Points on a hilly landscape, in no order, each with its height.
From any point a ball rolls to the lowest of the 2 points nearest to it. It stops when none of these is lower. Distance is the straight distance between rows; heights are no part of it.
(143): [ -7 -16  -7   6  17  25   3  -6   8  -3 -16  10   8 -14  -7  -6 -11 -22
  -5   5  -7  -3   5   1  30 -22  -5   2 -18   0   2  14   7  -6  -5 -14
   2  -2   5  19   3   7  -3 -20]  h=37.1
(776): [  3   1  10 -10 -10 -19 -26  -5   9   5  33 -17   0 -11 -11   0  -3  -8
 -29  -8   7 -18  11   1   7  12   2 -17 -11  10 -12 -21  -4  -8   5   6
   5   4 -27  -7  -6  -8   9 -19]  h=64.6
(391): [ 13 -23 -22  -1  14  17  -2   8  -9 -13 -26   3   4 -10   2 -13   2  11
  22  -4   9  -1  -1 -10  -5  -8  -5   7   5  21 -14  28  14  10 -25 -14
  -1 -33  24  36  -5  -6 -16  -1]  h=37.9
(861): [  8   3  -1  -2 -20 -11 -18  -4  -2 -20  33 -32  -7   8   4  -6   9   0
 -10  -3  21   3  -2   5 -10  13   4  -8  15  31   6   7   3  25   1   4
 -15   9 -13 -10  13 -13  11   8]  h=57.3
(567): [  2 -25 -21   3  13  14  25  -6 -12 -10 -17  -7  11  -8 -10 -10   6   0
   1   6 -11   6   7 -13  28 -17 -11  29  -3  -9   6   3   5   1   2 -13
   8 -14  13  -2   1  17 -13 -10]  h=41.8
(1234): [  3  -9   2 -19  -2 -15  -5   0 -17  -2 -30   6   2  -4   3 -10  15  14
  35 -15  -4   3  -9  -8 -19  13   0   0  29   4 -24  11  18  -2 -21   4
   6 -28  18   8 -13   5  -8   2]  h=47.3
(1031): [  3   4 -17  24  -6  10  21   7   3   4  15  -6 -20  14   9  -3   1  -2
   0   8  -6  14   1  13 -15   3  14   7   9 -17  31   6 -11   2   0   1
 -13  23   8  -6  18  -9   6  23]  h=26.2
(1227): [ -4  18  19 -14  -9 -18   5  -3   0   7  -3  13  -6   8  11  19  -9  25
  11  -6   5   8  -6   1 -19  14  -5  -4   8 -13  -8 -16 -10  -9  10  23
   9  -5  -2 -12  -4   4   2   5]  h=59.3
(1150): [ 15 -31 -33  13  18  30  21   2  -6  -9  -4  -5   1  -6  -7 -12  -5   5
   6   7   3   2   6  -6   6 -21   0  14  -6   4  12  22   4  15 -18 -14
  -7  -8  14  22   6   5  -5   5]  h=31.8
(352): [  5  11 -14  23   6  19  21   9  10  10   7  12 -14  15  11   2  -7  13
  23   7   6   8   1  10 -25  -5  17  -3   6 -11  19  14   1   5 -16   1
 -11   8   7   8  12  -3  17  22]  h=22.5
(557): [ -4  11  -7  27  14  23  15   5   6  15 -11  24 -10   8   8   0  -6   2
  19   9   2   5  -5   5 -14 -10  14  -3  -1  -7  17  16   5   1  -7   0
 -13   6   8  14   9  -2   9  18]  h=17.5
(1016): [ 10  14  17 -16 -10 -15 -20   5   4  10  20   0  -8  -8   4  18 -15  13
  -3  -9   7 -10   1   4 -24  15   0 -18  -1   2 -16 -13  -3  -3   1  16
   8  -8 -25 -14 -16   1   7   3]  h=46.0
(394): [ 19   2 -24  18   3  12  26  12   7   3  19   2 -11  17  12   2  -5  26
  22   5  12   7   5   9 -31  -2  14   0   8  -9  15   9   2  13 -28   1
  -9   2   5   4   4  -1  17  28]  h=28.5
(813): [-10  10  -2  15  11  18  -8   3   8   5  -8  11  -8   4   3  -3   2 -17
   4   4   1  -1  -2   8  -2  -9  14 -10   0   4  18  20   6   7   1  -9
 -14  14   4  14   9  -9   3  10]  h=11.5
(904): [-19   1 -13  21   6  16   5  -5  -8  -7 -10   2   1  23   6 -12  33 -15
   9   2 -15  17   9  -9   8  -5  10  23   9   5  23  19   6   9  15  -9
  -7  11  16   0  22  -9 -17  18]  h=19.1
(563): [ -2   5  -2   1  11  16 -38   4   5  -7 -22  16   8  -6   0  -2   2 -10
  25  -6  12  -6  -2  -4  -6  -5   0 -14   6  27 -15  20  20   9 -15 -21
  -8 -20  10  34  -1 -13  -8  -9]  h=13.7
(53): [ -5  18   8  -5  -9 -15   6  -4  -7  -3  -4   7  -1  17   7   7   7  18
  17  -2   4  13  -3  -5 -17  15  -5  11  17   1   0  -5   0   2   7  12
   8 -10   8  -9  12   0  -1  12]  h=33.0
(1134): [ 12 -20   0   5  22  30  10  -1   5   5 -10  20  10 -24  -7  -4 -31 -10
   3  11  -8 -11   9   5  19 -23 -12  -7 -23  11  -7  12   6  -9 -24 -17
  -6 -12  -4  29   0  11   3 -17]  h=33.1
(1186): [  4   6 -17  27  -2  17  35   4  -1   7  13   6 -11  23   6  -4   8   7
  16   9  -9  21   4   6 -14   1  14  21   8 -19  27   1  -8  -3  -8   5
  -7  14  14 -14  17  -2   2  18]  h=33.2
(622): [ 11 -23  -7 -18   8   2 -15   3  -1  -9 -24   4   5 -20  -4 -11  -7  -1
  16 -13  -3 -10   0 -16   1  -7  -8  -2   2   8 -27  13  18  -6 -28 -17
  11 -35   9  27 -18   2 -12 -23]  h=22.3
(172): [ 13  -5 -25   5   3   3   7   7  -5  -7   6 -14  -3   5   2  -2   9  13
   7  -2  15   3   2  -2 -10   0   2   4   8  10   9  15   4  25 -18 -10
  -6  -3   2  10   2   0  -2  16]  h=40.2
(789): [ 14  11 -13   8  -6  -2  14   7   8   1  20  -4 -12  12  12   7  -7  27
  17   1  13   6   5  13 -32   6   9  -4  10  -2   8   4   0  14 -16   5
  -1  -2  -4  -3   5  -3  16  23]  h=34.9
(1024): [ -6  22  23   1 -14  -4 -17  -4   9  -1  26  -2 -13   3   8   3   0  -5
  -3  -3  16   6  -3  20 -11  11  12 -19  10  12   8   0   0   3  17  18
 -10  17  -9 -13  16 -22  19  10]  h=71.7
(388): [-10  -1  17 -10   2  -9  -9  -7   2   3 -10   6  19  -6  -7   4   4 -11
 -24   0  -6  -3  -3   4  29  -2  -7  -2 -16 -19  -9 -25 -23 -17  17   6
  10  10  -7 -10 -13  14  -1 -21]  h=16.7
(1115): [  4 -10  -7 -11   3  -2 -18  -2  13  -6   8 -11  10 -14 -14   1  -7 -13
  -6  -8   3 -17  12  -8  18  -5  -7 -12 -15   6 -13   1  11   1 -17 -21
  13 -14 -12  18  -3  -1  -2 -27]  h=41.1
(701): [ -3  -3  -1   1  -2  -5  -2   2   7   1   8  -9  -3 -10  -6  -3  -4 -20
 -27   5  -6  -3   3  14  15  -4   6  -2  -9  -9  10  -2 -10  -4   7  -6
  -1  18  -8  -5  -2  -3   3  -7]  h=19.6
(300): [  3 -14 -11   1   6   0  25  -3 -15   1 -16  -6   8   0  -8  -5   7  10
  -2   5 -10   5   0 -14  17  -6  -8  26   1 -11   5  -8  -3  -2   5  -6
   7 -10   7 -12  -4  17 -12  -1]  h=44.5
(614): [ 15  -1  -6  -7  -9  -5 -45   9   1 -16  24 -18   4  -6  -8   2   7   1
  16  -8  17 -12   4   0 -11  10   5 -27   2  29 -20   9  17  26 -16 -19
  -6 -10 -11  14  -4 -13   3 -10]  h=50.9
(476): [-17  15  18 -18 -15 -19 -24 -11  -9 -12  -3  -6   8  15   8   0  19  -5
  -7  -3   8   7  -5 -15   6  16 -10  13  11  19 -11  -9   4  -1  22  11
   3  -6   0 -17  15  -2  -8  -6]  h=37.5
(272): [  8 -17   1  -3  13   7   6   3   9   6  -4   3  11 -21 -14   2 -24 -10
  -9   3  -9 -17   6   2  22 -16 -15  -9 -21 -11 -14  -7   2  -9 -13 -10
  10 -11 -11   7 -13  20   3 -25]  h=29.3
(510): [ -8   3  15  -7  10   2  -3  -1   0   8 -24  21  16  -7  -7   6  -5  -5
  -7   2  -4  -8  -7   3  26 -10  -8  -7 -20 -19 -12 -20 -13 -14   8   3
   7   3  -4   3 -20  15  -2 -17]  h=21.8
(36): [ -9   4  14  -1  -6  -8   9  -6   1  12   7   0  -5  -8   6   6  -7  -3
 -29   6  -8   4  -7  18   3   8  -1  -1  -5 -24   7 -23 -29 -13  18  24
   2  26  -8 -28  -6   3  10   2]  h=23.5
(971): [  9   4  11  -1 -16 -11 -22   0   4  -5  47 -24 -16  -7  -6   1  -4  -6
 -20  -3  14  -9   7  13 -13  14  15 -25  -2  20  -1  -8   5   5   2   8
 -17  19 -22 -13   1 -24  20   1]  h=69.0
(1072): [-25  11   5  14  -3   8  -8  -4   0  -6  -3   2  -3  22  11 -11  31 -20
   2   3  -8  17   3   1   4   2  12   8   9   7  20  17   8   7  26  -2
 -10  15  10  -3  26 -14  -9  16]  h=6.9
(655): [ -7  23  20  -7  -1  -8   2  -2   3  12  -7  20  -1   6   7  16  -7  10
   4   1   5   2  -9   9  -6   7   1  -8  -6 -16  -5 -11 -13  -8  12  19
   7   7  -5  -8  -5   3   7   4]  h=61.3
(205): [ -7  -6   2  12  10   8  15   4  -1   7 -16   5   1 -12  -3  -4  -6 -16
 -15  13 -15   2  -4  15  22 -13   1   4 -13 -25  12  -8 -14 -11  13   1
   0  17   6  -8  -5  13   0  -5]  h=27.5
(1194): [  7  -7  -3  -9  12   7 -24   6   5  -4 -21  12   4 -16  -6  -2  -8  -6
  18  -8   4 -11   3 -10  -1  -6  -4 -10  -4  18 -21  12  16  -1 -22 -19
   3 -26   4  30 -11  -4  -7 -14]  h=18.4
(54): [  5  -2 -14  18  -3   7   9   9   6  -2  14 -13 -21   2   4   1  -6 -13
 -12   9  -6   1  -1  18 -10  -2  15  -4   3  -8  27  12  -9   8  -1  -8
 -17  27   1   4   7 -13   6  15]  h=20.1
(783): [ 12  -4   2  -1 -11 -13 -11   4   6   0  40 -24 -15 -12  -9   0 -11  -9
 -32  -1   4 -13   9  14 -10   7  12 -18  -9   7   5  -6  -4   2  -1   1
 -11  20 -23 -10  -5 -18  14  -4]  h=67.6
(404): [ -9  -3  11  -5  12   3  16  -2 -13   5 -32  18  22  -4  -5   7   2   5
   1   3 -11   0 -11  -6  29 -12  -9   6 -14 -23  -9 -17 -10 -17  18   2
   4  -3   8  -4 -16  18 -12 -13]  h=18.0
(348): [  5   2   5 -10 -15 -18 -22  -5   4  -4  34 -25  -4  -6  -3  -1   3  -7
 -23  -6  14  -9   5  -2   0  14   2  -8   1  20  -4 -11  -2   3   4   5
  -5   2 -24 -14  -1  -9   8  -9]  h=62.5
(1200): [ -8   2  14 -13 -14 -21 -17 -12   3  -2  24 -16  -3  -3   3  -3   8 -14
 -38  -2   7  -2  -2  -5  12  13  -7   3   2   9  -4 -20 -11 -11  20  17
  -2  17 -16 -27   3  -7   8 -10]  h=45.2
(327): [  7  11  24 -27 -12 -21 -18   5  -4   7   4   6  -7  -6   8  18 -12  18
   9 -15   0  -2  -5  -2 -29  16  -5 -20  10  -5 -25 -15  -4 -12  -1  17
  13 -13 -14  -9 -23   7   1  -2]  h=50.2
(1090): [ -6   1  10 -20   0 -16 -15  -2  -5  -2 -13   2   9  -2  -3   6   6  -2
  -7  -7   1  -5  -5 -14  15   7  -9   3  -2  -5 -14 -13  -3  -9   8  -5
  11 -14  -5  -2 -11   9 -11 -19]  h=35.1
(985): [ -7   4  13 -13   1 -12  17  -2 -22   4 -31  17  13   4  -1  11   8  15
  14  -4 -12   5 -15 -15   9   5  -8   5   4 -20 -15 -15  -4 -20  12   6
   4 -12  11  -5 -13  10 -19  -5]  h=26.0
(986): [-12  10   5 -14  -3 -12 -12  -5  -5  -6 -11  -2   9   5   1   2  16  -7
  -7  -3   5   2  -2 -13  17   6  -5  13   2   3  -4  -3   0  -1  13  -7
   7  -9  -1  -4   2   3 -13  -8]  h=31.3
(148): [-12   3  10  11  12  10  27  -4 -17  12 -32  26  18   5  -1   5   6   4
  11   9 -17   8 -13  -7  20 -10   1   8 -11 -28   0 -13  -9 -18  24   8
   2   6  14  -7  -5  14  -8   0]  h=11.0
(843): [ 15  10  -8   0  -4  -5  -3  11   3  -2  11  -6  -8   0   9  12  -8  21
  18  -4  13  -1   1   7 -31   7   4 -12   8   4  -4   8   8  15 -16   0
  -1 -12  -7   3  -6  -1  10  20]  h=28.4
(367): [ -6   7   4  -3 -14 -19  22 -15   0   9  16  -8  -8  16   8   8  -8  21
 -16   2  -3  11  -1  -1 -15  11 -11  17  10  -9   9 -22 -18  -9  12  29
   5  14  -3 -37  10   7   9  12]  h=35.2
(1014): [-17  18  17  14  -4   8 -12   4  10   0   3   7 -12   6  11  -4  14 -26
 -11   6  -6   6  -4  17   1   5  13 -10   4  -3  18   7  -2  -2  26   6
 -10  28   2   1  15 -22   2  11]  h=21.1
(297): [-14  15  13 -14 -19 -23  -8 -11 -14 -14  -9  -7  10  23   5   3  12  11
   3  -5  -1  10  -6 -18 -10  20 -13  20  20  17 -11 -11   2  -1  17  18
  12  -6  11 -20  18   1 -11   6]  h=44.1
(1219): [ -8   0 -13   4  14  18 -19   0   0 -13 -22   7   7   1   2  -6  13  -6
  18  -4  14   1   1  -8   0  -6   1   2   6  21  -4  25  16  18  -6 -19
  -6 -16  16  28   3 -11 -13   0]  h=18.8
(1248): [  8   7   0   4   1  -3  35   0 -10  12 -11  15   1  12   4  11  -2  26
  21   3  -7   5 -11  -8 -10   4   0  10   5 -26  -1 -13  -4 -13   3  11
   2 -12   9 -10  -5   9   2   8]  h=27.6
(125): [ 12 -22 -21  -5   8   3   1   8 -16  -8 -24  -1   3 -10   5 -17  13  16
  28 -13   5   1  -6 -10 -12   4  -4   9  18  17 -20  22  18  11 -30  -8
   1 -31  27  24  -8  -3 -15   4]  h=41.0
(831): [-27  24  28  15  -6   7  -4   1  14   7   0  20 -11  12  16  -1  10 -17
  -2   8  -8  12  -6  22  -5   6  11  -8   1 -13  17   2  -8  -6  28  21
  -2  29   6  -1  17 -20   8  14]  h=26.8
(866): [  0 -15  -2   3  19  29  -2 -13  13  -1 -10  13  14 -19  -9  -3 -18 -24
  -2   5  -9 -11  10   0  33 -16 -16 -11 -24   7  -8  11   9 -12 -21 -20
   6  -6  -2  30   7   6   1 -32]  h=35.3
(688): [  4   3   2  -6 -19 -18 -10  -7   2  -7  35 -27 -10   1   5  -1  -2   3
 -23  -5  15  -2  -1   2 -13  14  -1  -2  11  20   4  -7  -4   8   4  17
 -10  10 -22 -22   6  -8  13   8]  h=60.3
(711): [  8 -10   3  -3   6  -4   0   4  11   9  11  -3   5 -20 -18   1 -21  -8
 -20   1  -8 -18   9  12  14  -9  -6 -15 -19  -9  -8 -12  -5  -6  -9  -6
   9   2 -19  -2 -17  13   7 -18]  h=26.5
(491): [  8 -28 -20  16  19  34  20   2   1  -3  -6   0  -2 -16  -6 -10 -22 -10
  -1  14  -8  -4   5   3  13 -27   0   4 -12  -2  12  20   1   2 -14 -15
 -11   3   7  19   8  11   0  -4]  h=29.0
(4): [-19  10   7  10   0   9 -18   0   6  -4  -2   1  -5   9   7  -8  23 -28
 -10   3  -1   6  -2   6   9  -1  14  -7   2   6  17  15   6   4  21  -8
 -11  19   3   6  16 -17  -3   5]  h=16.2
(852): [ 15 -10 -13   9   9   6  31   5 -13  14 -18  11   4   0  -1   4  -7  19
  14   8  -3   1  -9  -9  -2  -9  -1  13  -2 -21   2  -7   2  -8  -1   1
  -2 -16   7  -4  -9  14   0   7]  h=32.6
(814): [  6 -21 -27  -2   4   9  -2  -4  -1 -22   8 -26   5   2  -2 -12  18  -5
   2  -1  14  -2   8  -9   9  -7  -3   7   1  23  11  28   5  36 -15 -23
  -2   2  11  24   8  -6 -11  -5]  h=49.5
(288): [-12  16   6  26   6  18   3   9  13  12  -5  18 -17   3  10   0  -7 -17
   3  10  -9  -2  -6  20  -9  -5  14 -14  -2  -7  20  13  -2  -1   3   0
 -15  27   3  13   8 -13   6  14]  h=6.0
(82): [ 10 -18   7 -16  10   2  -1   5  -2   6 -26  16   9 -18  -7   4 -17   2
   9  -5  -9 -15  -7 -11  10 -12 -14  -8 -12 -11 -26  -7   4 -19  -9  -8
   7 -25   2  15 -25  17  -8 -24]  h=28.6
(575): [ 16   4   9 -11   2  -7 -25  16   3  12  -5  14  -4 -19  -5   8 -18   5
  12 -11  -6 -20   1  -3 -20  -1  -2 -26 -11   8 -31  -7  12  -8 -23  -9
   6 -16 -12  12 -28   9   3  -6]  h=33.3
(770): [ 12 -13  -4   3  16  13   6   5   8   8  -2  13   2 -21 -12   0 -29  -8
  -2   6  -4 -17   6   7  11 -22  -7 -13 -22   3  -6   4   6  -4 -22 -14
  -4  -5 -10  17 -10  11   5 -10]  h=31.4
(929): [ 12   6 -16  20  -3  11  44   2  -3   4  10  14  -2  25   5  -2   9  20
  24   7  -1  18   2  -2 -17   3   9  26  13 -16  15  -4   0  -2 -14   7
   0  -1  16 -13  10   1   4  17]  h=39.7
(925): [  8   0   9  -3  -6 -14 -14   2   9  10  28 -11  -3 -16 -15   0 -13  -9
 -32  -3  -1 -17  10  16   3   5   6 -20 -16  -1  -6 -17  -8  -6   2   4
   1  17 -25  -6  -9  -7  14 -13]  h=66.2
(430): [ 17 -26 -28   6  15  20  16   7  -9  -6 -16   3   3  -7  -3 -10  -4  14
  15   2   8  -2   1 -10  -2 -13  -4  12  -2   9  -3  20  10  10 -20 -11
  -3 -25  16  26  -2   0  -9   6]  h=35.0
(1170): [-30  28  28  10  -8   0   8  -5  14   9   2  24  -7  21  15   4   7   4
  14   5  -5  20   0  14 -11   6   9  -1   2 -13  16  -3 -11  -8  29  25
   5  21  15  -6  20 -15  12  12]  h=25.9
(210): [-19  14  28 -20 -24 -31  -6 -12 -12 -10 -11   2   6  20   8  11   3  18
  13 -10  -1  12  -8 -16 -18  20 -16  11  23   9 -15 -18  -1 -10  18  27
  12  -4  12 -20  12  -2 -10   2]  h=49.8
(906): [  5  -4  -3   6  -8  -3  -3   6   7  -7  22 -19 -16  -7  -2  -4  -3 -21
 -27   6  -4  -2   1  14   1   1  12  -9  -1   0  17   4  -7   3   7  -8
 -11  26  -6  -1   5 -17   5   1]  h=14.4
(759): [ -2  -1 -13  -2  10   6  -4   4  -7  -6 -21   6   4   0   1  -3  10   2
  15  -3   8   3  -3 -12   1  -3  -2  10   6  11  -5  13  12  10  -8 -12
   0 -20  11  16  -2  -3 -12   2]  h=23.4
(421): [ -1   2  -7  -5 -16 -18  12 -14  -6  -2  15 -24  -3  17   1  -3  -2  14
 -26   1   1   4  -2  -9 -13  14 -12  25  13   7   6 -15  -9   2   7  23
   3  10  -8 -36  10   8   1  12]  h=41.7
(257): [ 16   4   6 -13  -5 -14 -10  10   3  11  23 -10  -7 -12  -3  15 -21  17
 -10  -8  -1 -14   2   1 -25   7  -1 -14  -6  -1 -15  -9  -2   0 -10   3
   8 -13 -27 -12 -30  10   5   4]  h=41.9
(230): [ 18  -6  -8   0   4  -3  18  10  -6  13 -11   6  -3  -5   3   7 -11  25
  16   3   1  -7  -9  -5 -16  -3  -2   0   0 -14  -7  -2   4  -5 -11   2
   1 -23   0   0 -20  12   3  11]  h=35.8
(623): [-15  -3  -8   0   8  10  -5  -5   3  -5 -12   1   5   0  -2  -7  12 -21
  -6   4  -3   4   5  -4  26 -13   3  10  -7   0   9  12   4  -1   9 -16
   2   3   7   9   4   0  -9  -7]  h=20.8
(920): [-10   1  -3  15   8   6  17   0  -7   8 -14   6  -2   3   1  -4   9 -11
  -5  11 -18  12  -1   4  16  -7   5  14  -4 -20  18  -3 -11 -10  19   0
   0  17  11 -13   4   6  -6   8]  h=31.0
(546): [ 15 -10   9 -11  10   0 -11  10   3  13 -14  19   3 -21  -8   5 -24   0
  11  -4 -10 -22  -2  -4   1 -10 -12 -16 -18   1 -27 -10   7 -15 -19  -9
   6 -20  -8  18 -27  15  -2 -17]  h=30.4
(167): [  8  10  -6  11 -11  -2  41  -5  -2   1  13   8  -1  33   3   2   4  27
  17   4  -6  19   4  -4 -19   9   1  28  15 -10  10 -14  -7  -5  -7  16
   7   1  12 -25  11   4   1  15]  h=41.3
(206): [-19  26  32  -1 -16 -10 -14  -8  14   5  16  10  -9   9  13   7   0  -1
   3   0  16  12  -4  17 -11   9   6 -10   7   4   6  -6  -5  -4  26  30
   0  16   0 -15  18 -19  18  10]  h=73.0
(502): [-13  16  26 -16 -21 -27  12 -10  -4   0  -5  12   0  18  10  17  -8  33
  18 -11  -1  15  -5  -9 -22  16 -13   4  15  -9 -11 -24 -11 -18  13  30
  10  -2  10 -17   2   0  -4   3]  h=55.7
(787): [ 13 -19  -7 -16   4  -4  -6   7 -13   0 -30   5   0 -15   3 -15   6  14
  31 -14  -1  -2 -10  -9 -19   2   1  -3  16   6 -26  17  19  -2 -30  -1
   2 -34  18  18 -19   3  -6   3]  h=44.3
(674): [  5  15  17   4 -11  -6 -17   3   8   2  36  -7 -19  -7   2   4 -10  -8
 -15   0   9  -6   3  24 -17  12  17 -27  -1  11   5  -5   2   2   6  13
 -15  27 -17  -8   7 -27  22   8]  h=70.4
(1259): [-14  10  15 -13 -13 -16 -24 -12   1  -9  10 -13   4   7   6  -5  20 -18
 -24  -3  10   3  -2  -9  19  12  -4   6   1  17  -6 -12  -3  -7  22   7
  -1   5  -9 -16  12  -6   1 -11]  h=42.1
(788): [ -2 -27 -18   2  19  30  20  -9  -2  -9 -17  -2  12 -17  -7  -9  -8 -12
  -2   8  -8   3   9  -7  30 -22 -11  14 -14  -6   2  16  10  -3  -5 -15
   5 -11  11  14   4  13  -6 -21]  h=39.0
(263): [ -9  21   9   2   4   3 -12   2   6   5  -2  12  -4   4   5   4   3  -8
   3   0   9   1  -3   8  -3   2  10  -9   3   1   7   7   3   6   8   0
  -4   5  -4   4   8  -7   6   9]  h=17.1
(963): [ -2   0  17  -7  -2 -10   2  -4   3  13   9   0   4 -12  -4   7 -14   3
 -31   2  -5  -7  -4  17   6   4  -4 -10 -12 -23  -4 -27 -30 -13  11  21
   4  19 -19 -24 -21  12   8  -7]  h=17.9
(1217): [ -3  -5   5   2  13   6   5   2   6   9 -13  12   8 -14  -9  -2 -11 -15
 -13   8  -7  -9  -1  10  25 -15  -3  -5 -18 -15   1  -9  -8  -8   2  -4
   4   8  -2   0 -11  14   2 -13]  h=24.9
(127): [-12  22   9   0 -10  -9   2  -5   2   2   5   4  -5  16  10   5   8   7
   4   0   8  15   0   4 -10  10   3   5  13   1  13  -1  -3   2  15  14
   2   5   2 -14  20  -6   7  15]  h=24.4
(487): [  8 -24   1 -23   9  -2  -2   1  -9   2 -35  13   7 -17  -5  -6  -6   3
  15  -9  -8 -10 -10 -18   6  -8  -9   1   2  -7 -26   2  12 -17 -15  -8
   6 -33  12  18 -24  11 -13 -22]  h=26.1
(667): [  2  16  -3   3   4   3 -11   7   5  -1   1   6  -5   0   2   9  -4   1
  14  -2  14  -3  -2   5 -15   0   8 -13   4   9   1  12   7  13  -8  -7
  -6  -6  -5   8   1  -6   7  12]  h=22.0
(954): [ -8   1   2 -14 -16 -20  -4 -14  -3  -3  16 -24   0   8   4  -3   3   1
 -33  -1   6   0  -3 -13  -1  14 -13  18   9  12  -1 -15  -8  -1  16  21
   1   8 -13 -32   7   5   1   1]  h=46.1
(1162): [-21  12   1  36  14  30   9   4  10  13 -16  29 -12  13  11  -4   5 -11
  16   9  -9   7  -4   7  -9  -9  16  -6  -1  -6  22  19   4   1   5  -2
 -16  16  13  17  17  -6   1  17]  h=12.6
(973): [ 11 -15 -11  -9  -2   1 -29  -4  13 -12  17 -21  10 -14 -18   2  -5 -10
   6 -10   4 -21  20 -11   7  -3  -9 -26 -17  17 -20   6  22   8 -30 -24
  11 -15 -11  31   0  -9  -2 -30]  h=44.2
(735): [ -6   6   6   5   7   4  32  -5 -20   9 -30  25  14  11  -1  12  10  14
  22   1 -14   8 -14 -15   8  -2   0  13   0 -23  -5 -13  -4 -18  17   7
   4  -6  16  -6  -4   8 -12   4]  h=18.6
(162): [  6 -20 -29   3   4   8  11   0  -1 -15   7 -24  -2  -1  -7 -12   6  -4
  -7   2   4   1   8  -4  10 -12   0  12  -1   6  16  17   1  22 -13 -17
  -3   6   3  12   4   3  -5   2]  h=46.8
(1135): [-26  27  23   8 -14  -7  -1  -6  11   2   6  14  -3  26  11   4   9  10
  21   0   7  24   2   8 -15   7   5   3  14   6  14   1  -1   2  27  18
   4   7  15 -10  27 -16  12  14]  h=11.2
(980): [ 14 -12  -7   5   1  -2  42  -4 -20   8 -14  -3  15   6 -10   3   3  23
   4   6 -15   5  -5 -14   6  -4  -8  26   6 -21   3 -21 -10 -11   7   3
   3  -9   7 -24  -8  21 -10   3]  h=47.5
(969): [  3   3   6 -13   3 -11 -24   3   9   3   0   0   7 -10 -10   5  -4  -8
  -7  -9   3 -15   5  -6  15   1  -5 -10 -11   2 -17 -10   1  -7  -4 -10
  13 -12 -13   9 -11   6  -2 -21]  h=38.3
(522): [  5  -7  12  -4   5  -7   6   4   7  13   5  -1   8 -17 -13   4 -19  -2
 -28   3  -9 -13   2  16  14  -5  -7 -12 -17 -20  -5 -23 -21  -9   3   8
   8  10 -19 -14 -24  18   8 -15]  h=22.7
(646): [ -2 -10  -6  10   5  11  -2   4  12  -5   6  -4  -6 -11  -8  -6  -9 -29
 -18   7 -10  -7   5  13  17 -15   5  -7 -10  -4  13  10   0   0  -2 -17
  -6  21   0  13   3  -7   0 -10]  h=23.7
(1092): [ 13  -6  -6  -8  -6  -5 -48   8   6  -6  15 -16   6 -14 -14   0  -2  -3
  15 -13   6 -19  14  -7  -7   4   0 -31 -10  27 -27   2  24  10 -24 -25
   5 -16 -10  27  -6 -11  -1 -23]  h=47.6
(1268): [-18   5  -1  -4   4  -1  -2  -8  -9  -4 -18   4  10  10   1  -3  23 -11
  -4   3  -7  10   3 -13  23  -2   0  21  -1   1   6   5   2  -2  19  -9
   6  -1   8  -5   6   2 -15   0]  h=26.3
(786): [ -1   4 -12  -1 -10  -9   0  -6  -9 -14   4 -24   4  20   5 -12  21   1
 -12  -1   5   9   1  -8   1   8  -3  23  13  20   9   5   2  19   5  -2
   0   4   0  -9  18  -1  -6  12]  h=28.9
(188): [ 22  -6   0 -16  -3  -9  -8  17  -1   8  10  -8  -8 -17  -3   8 -20  17
   3  -8  -5 -17   0  -5 -27   1  -2 -14  -5  -3 -23  -2   8  -2 -22  -6
  10 -24 -18   0 -37  14   1   3]  h=37.7
(801): [  9  -3 -24   4  -5  -3   5   3  -9 -11  10 -26   0  18   3 -11  20   7
  -1  -3  12   8   2  -4  -6   5  -3  15  14  19  13  13   2  29  -8  -7
  -4   9   5   2  15  -1  -6  15]  h=35.5
(511): [ -5   9  11  -5  -9 -15   8  -9   3  12  16  -2 -10   0  11  11  -9   8
 -21   2   2   5  -5  11  -9  10  -1   3   3 -13   8 -17 -21  -8  15  26
   1  19 -12 -28   1   0  14  10]  h=28.7
(447): [ 12   1  -2  -5 -16 -10 -32   2   0 -18  32 -29  -1   1  -3  -2  10  -1
   0  -4  23  -7   2   3  -6  14   6 -17   7  32  -8   7   8  28  -8  -8
 -11  -3 -15   1   5 -13   4  -3]  h=54.1
(731): [-11   3  -3   6  10  15 -17  -2  12  -5  -7   4   2  -1  -5  -6   6 -25
  -2  -1   4  -5   3   2  13 -11  11  -7  -5  13   9  18  10   7   1 -18
  -9   7   2  20   6 -10  -3  -6]  h=16.1
(604): [ 17 -18 -27  -2   3  -3  12   7  -7 -10   7 -21   0   0  -4  -9   4  16
  -2  -2   9  -2   3  -7  -1  -4  -8  14   3   5   4  10   2  22 -18 -13
   2 -10  -2   6  -6   8  -8  10]  h=43.6
(1039): [  4   7  -2   8  -3  -2  38  -8 -12   7  -3   9   5  21   0   8   8  21
  13   5 -11  16  -3 -10  -4   6  -1  24   9 -17   8 -15  -9 -11   5  10
   7  -2  10 -24   7   9  -4  11]  h=34.4
(819): [ -9   2  21 -13  -4 -14 -15 -10   4   5   5   1  13 -10  -7   4   2  -9
 -34  -3  -3  -8  -3   7  21   5  -6  -9 -13 -15 -10 -34 -29 -18  18  19
   8  18 -16 -17 -15   6   6 -19]  h=9.3
(1120): [ 15  -8  -3 -15   0 -13   0  12  -7   2  -6  -6  -5  -9   1   2  -7  18
   9  -7   0  -9  -6  -9 -16   5  -5  -1   7  -5 -15   0   6   0 -17  -3
   7 -26  -5   2 -26  10  -5   5]  h=39.4
(728): [  6 -14 -16  -7  -6   0 -18  -4   6 -23  16 -28   8  -2  -7  -9  12 -10
   1  -5  18  -7   8  -8  10  -2  -1  -4  -1  23   1  18  11  27 -14 -25
   1  -4  -2  19   4 -11  -4 -16]  h=51.9
(6): [-15  12   0   5  -8  -2  -2  -7  -7  -9   2 -10   0  23   9 -10  25  -9
  -4   2  -3  16   3  -4   3   7   4  16  12  14  16   8   5   9  19   4
  -4  10   6 -11  26  -9  -5  15]  h=18.7
(222): [  1 -23 -16  21  11  25  15   7   8  -5  -3  -6 -10 -14  -6  -6 -18 -26
 -11  14 -18  -1   4  13  15 -20  -1  -1 -12  -9  19  14  -3  -1  -3 -16
 -14  19  10  15   6   3  -4  -3]  h=26.6
(289): [-13  -1  -8  18   4   8  14  -4  -9   0  -9   0   0  14   3  -9  23 -15
  -2   7 -23  18   7  -4  15  -3   8  26   3  -8  21   7  -6  -4  20  -4
  -2  17  14 -14  16   1 -15  15]  h=27.1

Call two points neighbours if one is among the 2 nearest of the other. Go from one point of each pair to the other, from neighbour to neighbour, staying as low as possible. Name the highest point that can't be avoided.
(1135), (963) => (920)
(906), (819) => (980)
(148), (963) => (510)
(563), (1248) => (1120)
(819), (476) => (954)
(1135), (1072) => (831)

Write out the way that a ball takes from each point below.
(814) => (162) (604) (172) (801) (786) (6) (1072)
(575) => (546) (82) (487) (622) (1194) (563)
(125) => (391) (430) (1150) (491) (222) (646) (701) (906)
(788) => (143) (866) (1134) (770) (272) (711) (522) (963)
